The views of a scene show one set of named points, each view turned or mirrored, and shifted as a whole, with a little noise and some points left out.
In the rows, 100 means zero.

Scene 1
View 1
Fogum: 101  114  93  89  73  84  75  77  101  103  109  107  119  92  84  113  105  97  107  115  77  112  101  83  84  100  75  142  122  75  113  93  92  122  131  90
foma: 73  118  98  98  108  59  127  70  98  100  96  75  121  116  89  92  94  109  109  113  74  98  76  137  114  65  92  108  91  94  100  120  98  90  83  111
nobar: 80  107  101  91  99  69  85  87  93  104  113  100  106  111  78  98  110  101  104  120  93  114  98  106  77  95  88  117  124  72  116  103  91  104  126  100
feram: 61  105  107  94  120  45  94  89  94  102  116  92  99  122  71  82  107  104  106  127  95  109  92  127  80  86  96  104  111  72  119  107  91  88  118  108
non: 45  84  90  109  155  68  112  102  55  102  82  84  108  139  84  73  97  107  90  119  100  93  84  144  92  85  108  88  103  81  86  113  91  72  83  129
Tif: 80  109  103  90  100  69  94  84  95  105  112  93  106  115  79  98  111  103  104  117  93  114  95  113  80  91  92  110  122  74  116  112  92  102  120  101
fet: 91  104  84  99  94  93  90  81  80  103  89  101  127  100  92  107  96  100  100  112  76  101  94  97  96  95  80  134  113  83  95  98  93  111  106  103
zit: 90  111  96  91  87  73  80  80  97  102  110  104  114  99  81  104  104  99  107  119  80  109  98  96  84  96  81  133  117  75  113  95  92  113  125  96
Siman: 108  118  98  82  69  101  88  74  101  109  111  97  114  100  89  123  118  99  103  105  92  124  101  88  78  100  82  125  140  75  115  117  95  124  129  88
Maki: 85  102  82  101  106  101  109  82  71  105  80  88  127  113  99  105  97  103  95  105  82  99  86  113  102  87  89  118  111  89  85  114  96  102  87  109
dek: 95  112  93  91  84  82  86  78  96  104  105  101  119  99  86  108  104  99  105  114  80  109  96  95  88  94  80  132  119  78  109  100  93  114  120  96
vozi: 69  95  93  99  121  77  91  95  72  104  96  98  109  120  82  91  104  102  95  119  94  104  95  115  82  97  95  110  118  74  100  104  90  95  110  110
View 2
Maki: 116  103  73  102  92  79  113  115  80  118  122  102  74  106  57  112  97  86  96  95  93  134  101  112  87  102  61  99  99  112  102  109  80  125  93  102
zit: 83  104  69  102  82  92  109  119  103  116  100  115  94  121  95  117  95  94  77  124  102  104  89  110  101  97  73  107  113  98  112  126  89  98  107  115
Fogum: 81  113  72  104  76  95  108  117  107  113  106  113  96  125  94  113  90  92  72  130  99  91  90  110  97  107  76  118  117  106  119  135  97  87  106  114
vozi: 90  93  77  113  95  83  116  118  92  116  96  114  85  102  81  125  106  95  92  100  111  133  96  112  103  85  70  104  106  87  94  94  70  124  101  106
non: 108  77  73  108  112  69  120  121  75  122  92  111  74  89  66  131  115  96  109  78  113  172  100  113  102  68  59  79  90  78  77  72  51  158  95  101
nobar: 81  93  72  112  83  93  111  119  103  121  89  117  91  112  97  120  104  95  86  113  108  113  89  109  107  90  74  104  113  87  102  104  83  108  108  114
dek: 89  105  69  102  80  92  108  118  100  117  106  111  90  121  89  112  93  91  79  120  97  103  91  110  96  103  71  109  111  104  113  126  93  99  105  113
feram: 85  75  60  105  90  91  110  125  98  130  74  118  88  112  103  126  111  99  94  108  110  132  85  108  115  72  69  78  102  75  94  94  76  124  110  119
foma: 123  81  46  81  93  83  101  127  78  136  101  101  73  121  76  112  100  89  101  99  88  144  89  109  95  82  52  55  84  103  100  116  87  135  99  119
Siman: 88  108  75  114  63  105  104  109  108  124  109  110  84  121  87  102  98  85  83  114  93  82  91  106  100  119  75  117  122  112  115  113  107  87  105  114
View 3
nobar: 119  102  110  96  109  115  114  82  93  90  122  97  100  93  80  107  93  91  97  80  102  117  94  116  95  77  116  91  82  109  86  105  83  87  100  98
Maki: 98  103  90  104  85  105  91  74  92  104  101  121  116  110  84  78  104  105  94  105  116  121  87  82  106  80  113  88  80  106  108  92  97  127  98  94
fet: 115  104  94  113  95  99  101  88  88  88  103  121  107  110  83  92  92  89  97  105  114  121  81  95  109  75  115  97  86  105  98  101  105  106  109  95
vozi: 98  113  106  103  96  116  103  77  101  107  121  97  117  98  82  90  91  106  93  83  104  115  101  102  108  76  118  89  92  114  85  100  80  104  89  99
zit: 129  99  104  104  108  104  112  92  88  82  111  109  97  97  80  108  89  81  98  91  105  119  85  114  97  75  116  97  83  105  90  107  98  86  113  97
Siman: 133  95  104  106  112  106  119  77  71  63  125  114  84  109  80  110  101  82  102  95  120  126  69  102  89  86  110  87  61  87  99  98  90  82  113  89
Fogum: 138  98  102  112  112  99  117  94  79  68  112  115  90  103  80  112  88  73  102  97  111  122  75  112  98  76  115  99  79  97  92  108  103  79  120  94
non: 68  117  104  88  78  125  84  66  120  144  112  92  139  92  84  70  99  131  87  78  97  110  122  94  111  75  119  82  100  130  91  94  73  135  67  104
foma: 104  82  92  66  85  112  85  79  107  124  80  117  111  85  83  90  117  102  95  90  95  116  107  104  81  74  114  86  75  122  121  94  102  137  96  103
feram: 107  99  113  77  104  124  106  81  109  115  115  87  109  78  80  104  97  102  94  66  89  112  114  125  90  73  118  88  87  124  87  104  78  99  88  105
dek: 126  99  102  105  106  104  110  88  85  81  112  112  97  101  81  104  93  84  99  94  110  121  82  107  98  77  115  95  80  103  94  104  97  91  111  95
Tif: 114  97  110  86  106  119  110  75  94  97  121  97  100  90  81  105  101  97  97  76  100  118  98  115  88  80  114  85  75  110  93  100  79  95  95  98
View 4
Tif: 96  104  93  96  92  74  96  102  106  105  90  98  100  95  102  90  79  115  108  107  99  108  101  97  95  122  106  110  111  73  89  117  97  112  91  94
nobar: 95  103  92  95  100  85  94  104  116  98  95  99  101  94  105  90  85  122  108  107  99  107  94  93  94  115  107  105  113  77  96  121  95  113  85  90
fet: 101  108  100  105  91  109  99  125  113  82  106  109  95  108  119  92  96  118  104  86  89  121  70  114  100  116  105  102  122  87  95  104  80  128  82  105
non: 95  144  129  109  102  78  138  94  99  113  83  74  104  108  52  101  78  96  95  107  54  111  108  100  98  149  90  142  136  64  74  75  79  115  89  103
Maki: 99  122  108  107  80  100  117  121  97  91  103  100  97  114  107  97  86  99  99  83  77  127  77  126  103  131  103  116  127  76  80  88  78  130  87  113
vozi: 94  121  106  97  103  91  114  103  113  100  95  88  105  101  87  95  86  114  102  105  81  110  95  96  98  125  105  116  125  71  88  100  84  116  79  95
Fogum: 100  90  84  98  95  105  80  122  123  80  105  115  96  98  134  86  98  131  111  94  109  113  72  102  97  102  111  88  112  89  105  127  91  123  80  96
zit: 100  96  92  101  99  97  85  116  120  87  98  110  96  98  117  88  94  128  109  99  101  109  81  98  95  110  105  97  113  88  101  121  91  119  85  95
dek: 100  98  91  101  92  99  88  119  114  86  102  111  95  101  123  89  92  123  109  94  101  114  77  106  97  112  107  98  114  86  98  118  89  123  85  99
Siman: 94  90  73  85  80  95  86  118  110  87  111  111  102  98  141  88  83  118  110  91  117  122  78  113  98  104  125  91  107  72  94  128  97  123  81  95
feram: 98  109  106  106  105  67  98  94  109  111  78  93  98  93  80  91  80  118  108  118  88  97  110  84  91  130  92  119  114  79  90  114  98  106  96  92
View 5
vozi: 93  83  115  104  102  91  103  99  84  85  90  92  123  120  91  91  107  102  101  90  82  100  82  106  99  103  87  109  107  97  88  76  89  111  106  96
foma: 74  96  105  121  124  91  80  119  66  90  120  94  153  104  96  94  95  128  118  98  116  104  80  93  118  113  107  133  121  96  95  85  101  116  94  100
zit: 103  85  104  92  109  83  84  83  112  88  77  86  119  113  107  109  99  117  93  80  106  111  103  110  100  120  96  99  96  117  107  88  83  130  95  103
Tif: 94  88  109  104  117  100  89  103  100  88  92  96  113  96  98  94  98  111  101  90  90  109  95  101  113  113  89  101  107  113  103  76  81  118  108  95
nobar: 100  85  110  98  111  95  91  93  106  86  83  91  111  105  100  99  100  109  94  86  90  110  97  106  108  117  89  97  99  113  102  79  81  122  106  95
Siman: 111  85  84  86  110  85  85  78  126  95  74  90  117  86  105  98  99  119  100  77  106  102  115  111  90  99  87  93  109  143  121  83  71  129  95  109
Fogum: 110  83  97  85  106  78  84  73  122  90  70  84  120  112  110  113  99  119  92  75  111  110  110  113  93  118  95  94  95  125  112  91  79  134  91  107
non: 74  87  126  123  102  95  112  124  47  82  116  98  139  129  77  76  112  97  113  102  70  92  58  98  105  93  87  129  120  70  70  68  104  95  111  93
dek: 103  86  97  92  109  80  85  82  110  91  79  86  126  109  106  106  100  119  98  80  110  107  104  110  96  112  97  102  102  122  109  88  83  128  92  106
fet: 100  85  95  95  99  70  92  80  96  91  83  84  142  122  100  103  104  119  102  80  111  97  96  113  83  101  97  111  110  113  100  89  91  124  86  112
feram: 86  88  126  112  119  107  91  113  87  82  99  96  111  108  97  96  97  107  98  96  84  116  84  97  126  126  92  105  99  94  93  75  88  114  115  85
View 6
zit: 98  109  101  92  111  105  123  92  119  94  103  93  110  116  87  99  94  118  129  104  99  100  84  101  120  99  95  99  94  76  103  93  95  108  104  104
vozi: 109  107  105  96  93  88  127  117  119  66  99  101  100  102  85  119  102  111  105  93  98  96  106  100  103  105  87  113  103  97  107  105  90  85  105  102
fet: 104  118  93  106  96  92  127  104  132  89  100  99  103  122  78  98  100  120  123  97  102  84  81  94  109  107  96  102  95  89  77  91  89  100  102  117
nobar: 95  107  105  86  107  103  123  101  114  79  102  92  109  107  86  110  94  113  116  102  98  107  99  105  116  98  91  109  96  79  118  98  95  100  106  99
Siman: 69  125  90  96  110  116  126  93  124  80  95  86  115  124  62  92  85  115  133  98  102  105  83  102  125  90  102  113  78  68  99  79  94  123  103  108
dek: 93  115  97  95  107  104  122  96  123  94  101  93  108  120  80  96  94  119  128  103  100  96  82  100  119  100  96  103  91  76  95  89  94  109  105  110
non: 122  108  114  95  69  67  122  149  117  56  98  108  81  88  91  139  116  112  75  93  95  80  129  104  85  119  78  128  122  117  105  116  87  54  120  115
Tif: 86  111  108  82  101  104  118  113  111  78  101  91  104  104  84  113  96  116  109  104  97  105  106  110  115  98  90  118  98  78  120  96  97  96  116  106
foma: 90  121  112  82  79  89  102  138  116  111  103  99  82  109  92  111  113  135  96  120  96  74  104  114  104  115  92  123  114  86  91  95  94  76  140  143
Fogum: 91  114  95  96  117  112  126  82  124  97  102  91  115  124  81  90  89  118  140  103  101  101  73  98  124  96  100  95  86  71  96  87  95  119  98  103
feram: 102  99  118  74  100  97  115  118  103  81  106  94  99  92  101  123  102  117  100  108  93  104  114  112  111  104  84  115  110  84  132  108  98  82  119  102
Maki: 98  127  93  108  80  83  123  126  133  80  95  101  92  118  69  107  105  120  107  95  101  75  95  98  99  111  94  118  100  98  73  90  86  88  114  129

Which points are out of place in each view (at most two, in the order of its rows)? Write - if all are in place.
view 1 -> Tif, Siman
view 2 -> nobar
view 3 -> dek
view 4 -> fet
view 5 -> foma, Fogum
view 6 -> -

Scene 2
View 1
bik: 112  113  107  104  102  104  123  103  98  109  104  110  77  113  108  96  83  118  78  116  100  114  96  73  132  79  116  113  107  87  106  125  102  79  74  111
dotem: 110  97  93  96  107  107  116  92  94  130  102  103  81  97  97  110  93  116  87  99  102  110  94  99  115  93  106  113  95  102  98  128  89  82  88  95
sar: 109  98  100  106  88  119  127  102  88  135  109  86  88  93  93  124  92  97  102  73  100  120  125  108  105  106  93  124  99  131  99  109  56  99  105  90
kag: 97  108  106  113  92  129  102  105  88  132  102  94  87  85  89  118  111  97  106  62  95  123  126  116  96  109  82  121  74  145  89  100  51  104  122  89
suvu: 117  81  81  94  99  115  132  78  92  159  108  72  86  96  83  133  84  113  98  80  100  101  105  125  105  125  95  123  95  116  102  129  50  83  97  76
nuna: 122  103  102  105  88  109  145  95  95  128  112  83  81  118  100  115  68  114  87  104  99  108  109  85  129  106  112  123  119  95  116  124  70  80  75  100
dar: 124  77  70  82  118  104  125  61  100  161  100  81  80  104  84  121  82  135  82  107  100  86  74  120  116  118  108  113  91  84  103  151  77  62  76  76
Fadi: 116  100  95  102  97  116  127  85  97  140  106  82  81  110  91  117  82  121  89  96  96  102  102  105  118  116  103  118  95  103  107  126  61  78  87  88
podo: 110  114  116  113  84  112  133  117  90  107  112  100  82  106  108  109  82  96  92  94  100  127  124  76  123  85  107  120  116  114  107  107  80  97  89  110
vabag: 108  95  95  101  96  115  119  98  89  136  106  92  86  89  93  122  96  101  99  77  102  117  114  109  104  102  94  119  93  126  95  115  66  96  103  89
tosas: 103  147  136  126  92  111  112  128  100  72  103  129  74  127  123  73  87  115  72  124  93  127  107  41  147  62  121  112  108  85  111  106  113  85  73  134
kavom: 114  74  79  85  104  102  134  91  87  146  108  91  87  81  92  131  86  99  97  84  110  113  105  112  103  95  101  118  109  117  96  130  82  91  92  84
View 2
kavom: 103  128  96  81  98  83  123  96  108  91  84  113  85  95  93  100  70  89  94  85  94  91  105  99  101  94  78  83  112  147  83  113  87  85  71  93
bik: 118  125  97  106  92  94  116  85  85  87  109  98  106  93  69  98  84  95  96  91  91  113  76  115  138  94  80  127  107  118  142  95  79  76  98  113
vabag: 105  111  100  93  98  90  112  103  97  95  83  106  91  104  94  98  73  101  92  81  101  89  110  113  95  93  96  94  99  117  81  113  98  82  67  91
Fadi: 120  126  83  107  101  73  123  91  86  103  79  104  93  99  90  68  68  103  91  83  94  102  99  107  95  97  82  98  103  122  112  109  100  78  83  100
tosas: 116  113  108  122  81  113  103  88  71  75  135  79  118  92  52  115  93  105  93  94  98  122  62  140  163  90  100  159  91  78  166  85  72  69  106  123
nuna: 107  145  82  112  85  70  133  91  89  90  100  97  86  83  74  75  64  103  88  90  94  106  91  114  112  96  87  102  99  122  125  105  87  71  92  106
podo: 98  125  100  108  78  92  118  99  91  78  115  91  92  88  69  106  72  106  88  89  102  103  93  130  125  92  102  115  90  102  115  102  81  72  83  105
dotem: 119  116  98  93  104  91  112  89  92  97  87  108  103  103  89  95  81  92  96  85  92  101  91  105  114  94  78  108  111  128  112  104  90  84  83  102
dar: 137  135  77  92  119  64  128  77  91  117  61  121  97  102  100  58  74  85  100  85  81  104  91  80  94  102  52  88  127  160  119  108  98  87  90  102
sar: 99  114  96  100  92  86  115  107  96  91  86  101  85  100  92  93  66  107  87  80  105  88  115  121  90  93  103  90  90  109  76  115  100  78  65  90
View 3
kavom: 98  98  71  98  77  74  86  104  114  106  83  113  94  92  89  103  78  114  90  96  85  111  106  108  82  103  105  88  122  118  85  64  95  89  118  118
suvu: 94  81  64  103  91  83  84  96  121  110  75  110  105  85  111  103  98  112  89  106  58  103  99  129  73  106  88  88  116  129  75  73  84  87  115  125
sar: 99  94  80  105  74  87  112  82  107  114  101  104  96  74  105  94  78  112  93  96  69  117  105  126  95  82  101  86  105  136  90  65  82  83  111  135
Fadi: 86  87  70  104  81  94  90  89  106  117  90  109  103  100  117  96  90  116  78  94  76  99  88  132  91  97  84  84  108  116  85  91  84  96  101  108
dotem: 90  101  84  107  76  92  90  95  103  114  92  111  90  102  109  101  82  120  80  85  99  106  95  108  92  90  102  91  114  102  93  93  87  90  104  97
tosas: 71  124  104  108  41  115  124  72  61  130  143  101  81  124  108  75  49  125  58  56  142  107  75  116  148  56  97  76  88  85  121  119  91  109  70  77
vabag: 98  96  83  106  77  87  102  89  108  112  94  108  92  82  105  99  81  115  90  94  79  114  105  116  90  85  104  90  111  123  90  72  84  83  112  122
bik: 77  112  84  102  58  96  95  92  84  119  112  109  90  123  100  88  65  121  65  73  123  102  83  112  116  86  94  81  106  90  102  104  96  108  87  83
kag: 107  92  100  117  81  96  124  74  107  117  101  103  87  57  121  100  89  114  102  95  62  124  111  122  90  64  114  96  101  138  96  70  67  63  117  137
nuna: 78  96  62  94  66  89  92  89  97  119  105  105  105  111  100  85  71  115  70  90  88  98  82  135  108  101  76  72  106  117  89  87  97  112  91  108
dar: 83  81  61  103  96  86  57  110  119  109  61  119  104  117  118  110  104  121  75  99  81  89  87  117  66  122  83  91  126  96  75  101  88  99  108  88
View 4
kavom: 82  104  106  89  70  93  97  123  79  116  116  91  100  109  85  90  95  112  107  104  93  79  95  82  87  90  117  86  122  111  92  109  130  99  94  109
bik: 67  90  105  97  83  100  113  85  117  89  86  109  106  114  64  96  106  107  112  101  96  94  85  104  117  109  122  130  107  100  109  110  92  129  83  84
tosas: 52  87  100  83  73  103  112  55  144  73  79  109  99  114  58  90  113  108  108  96  108  118  82  132  145  120  120  161  98  89  118  118  61  155  66  76
podo: 73  103  106  78  47  92  101  92  98  97  106  90  93  108  62  87  97  110  96  103  109  109  100  115  120  113  104  130  126  98  99  119  103  131  81  94
dar: 93  100  108  126  121  107  127  136  90  111  90  116  120  111  82  105  106  103  120  98  73  65  94  62  79  84  124  95  118  107  111  93  138  101  114  90
suvu: 101  117  106  102  83  99  114  148  71  122  114  95  102  104  83  93  99  107  100  96  90  85  113  76  81  87  105  96  139  101  104  103  151  103  113  100
Fadi: 93  110  106  106  87  101  120  127  89  107  100  104  105  106  72  96  103  105  102  96  92  92  107  88  97  96  106  117  132  96  111  104  132  119  106  89
dotem: 77  102  100  92  89  103  108  113  104  107  101  102  101  109  86  94  108  110  110  94  92  89  93  92  99  92  121  108  112  99  109  106  113  115  92  97
kag: 91  132  90  61  61  102  96  143  92  128  133  79  74  98  105  79  110  115  82  76  112  120  122  113  100  81  98  108  133  80  113  113  132  120  94  111
vabag: 85  116  99  78  67  98  99  129  88  118  120  88  90  104  89  86  103  113  96  92  101  100  108  98  96  89  108  102  127  95  104  111  129  112  94  106
sar: 90  119  102  76  54  95  100  130  81  118  123  84  88  102  82  85  98  112  89  94  107  106  114  101  98  94  99  108  136  94  102  112  133  116  96  105
nuna: 87  98  114  106  70  94  119  104  87  95  93  103  110  110  50  97  92  104  104  109  95  90  101  92  108  113  104  128  133  104  101  109  121  123  98  84
View 5
dar: 74  123  65  110  94  94  112  99  106  135  104  109  41  118  90  80  120  96  82  89  97  90  109  64  96  71  123  80  79  112  76  109  100  98  133  90
dotem: 86  124  89  109  99  104  104  105  97  115  87  90  82  103  111  81  98  102  91  92  108  85  101  97  93  87  96  88  90  102  106  102  109  94  118  111
suvu: 67  110  73  118  100  88  100  82  93  107  113  111  69  140  93  63  104  111  77  73  94  88  90  93  107  83  118  97  84  100  75  121  97  105  128  116
kavom: 69  109  71  103  107  102  112  83  98  112  97  110  79  118  90  71  86  108  89  73  106  89  95  101  103  88  108  92  101  95  109  121  100  99  112  114
vabag: 76  110  90  114  99  97  97  89  91  97  99  96  92  123  109  69  88  117  82  76  105  85  88  116  100  90  100  98  98  90  99  116  108  101  116  128
tosas: 123  145  130  111  107  124  96  137  72  107  47  56  144  70  144  84  100  78  125  120  111  70  100  111  90  121  57  89  74  129  145  61  102  84  107  121
podo: 93  120  103  113  113  111  98  99  74  96  76  86  129  110  115  65  87  97  108  87  104  78  85  118  105  115  82  100  86  110  127  96  93  96  107  130
nuna: 90  125  86  116  112  105  104  98  76  113  85  100  104  120  99  62  106  85  108  90  93  81  91  88  111  109  98  94  69  127  107  95  81  98  120  112
kag: 76  102  107  124  92  89  81  91  88  76  108  86  101  134  126  66  82  134  67  73  107  83  79  135  97  87  96  106  100  74  83  117  122  104  118  145
sar: 76  106  92  119  104  95  92  84  83  90  101  98  103  133  109  61  87  117  84  73  100  83  81  120  105  97  99  104  93  92  96  116  102  104  115  133
View 6
tosas: 81  14  94  142  132  110  70  113  91  126  98  30  63  113  133  89  97  113  127  120  98  129  152  126  128  112  95  80  100  95  100  99  93  66  85  113
suvu: 112  130  89  98  81  66  131  83  97  95  108  113  100  95  145  114  112  112  64  105  110  86  73  91  104  100  101  104  93  119  118  130  91  113  95  102
dar: 88  117  56  95  96  64  132  86  96  102  126  122  124  88  149  123  105  123  65  96  97  79  108  95  108  121  86  74  87  103  109  138  92  104  112  86
vabag: 116  105  107  116  93  82  117  89  109  101  101  92  93  102  123  102  103  95  81  113  115  102  75  103  102  96  101  108  100  116  117  117  88  108  87  113
Fadi: 102  102  85  105  94  73  117  85  91  102  107  94  86  100  150  113  112  119  79  108  105  94  99  96  112  105  98  94  94  112  112  124  93  100  95  100
dotem: 97  86  86  117  106  85  113  96  107  109  111  91  105  97  126  105  97  104  85  108  105  102  103  108  108  111  92  86  94  104  109  121  90  99  96  103
bik: 82  59  80  127  115  93  96  111  94  115  107  67  93  99  135  96  100  115  100  111  96  107  129  118  120  115  93  82  91  98  105  115  91  82  93  103
nuna: 91  90  79  114  92  76  104  108  74  104  101  76  84  97  157  95  116  128  85  110  97  93  108  107  124  104  104  103  86  112  113  123  91  89  88  103
kag: 136  103  130  113  96  84  118  69  121  99  95  91  72  113  117  112  101  84  86  118  130  115  59  93  94  87  103  114  114  124  118  110  90  115  84  121
podo: 101  73  105  131  99  93  93  113  90  108  92  58  75  105  133  83  107  107  99  118  106  110  99  116  119  96  107  111  94  112  114  110  88  88  76  117
kavom: 99  116  87  120  88  81  121  110  104  101  107  104  123  87  120  91  101  101  70  106  104  88  77  112  105  105  99  104  86  110  117  126  85  107  89  106
sar: 120  107  113  115  88  81  114  90  102  98  95  87  81  104  130  99  108  99  81  115  117  103  69  101  105  90  107  118  99  121  119  116  89  107  81  117

Which points are out of place in each view (at most two, in the order of its rows)? Write - if all are in place.
view 1 -> -
view 2 -> podo
view 3 -> vabag, bik
view 4 -> tosas
view 5 -> dar
view 6 -> kavom
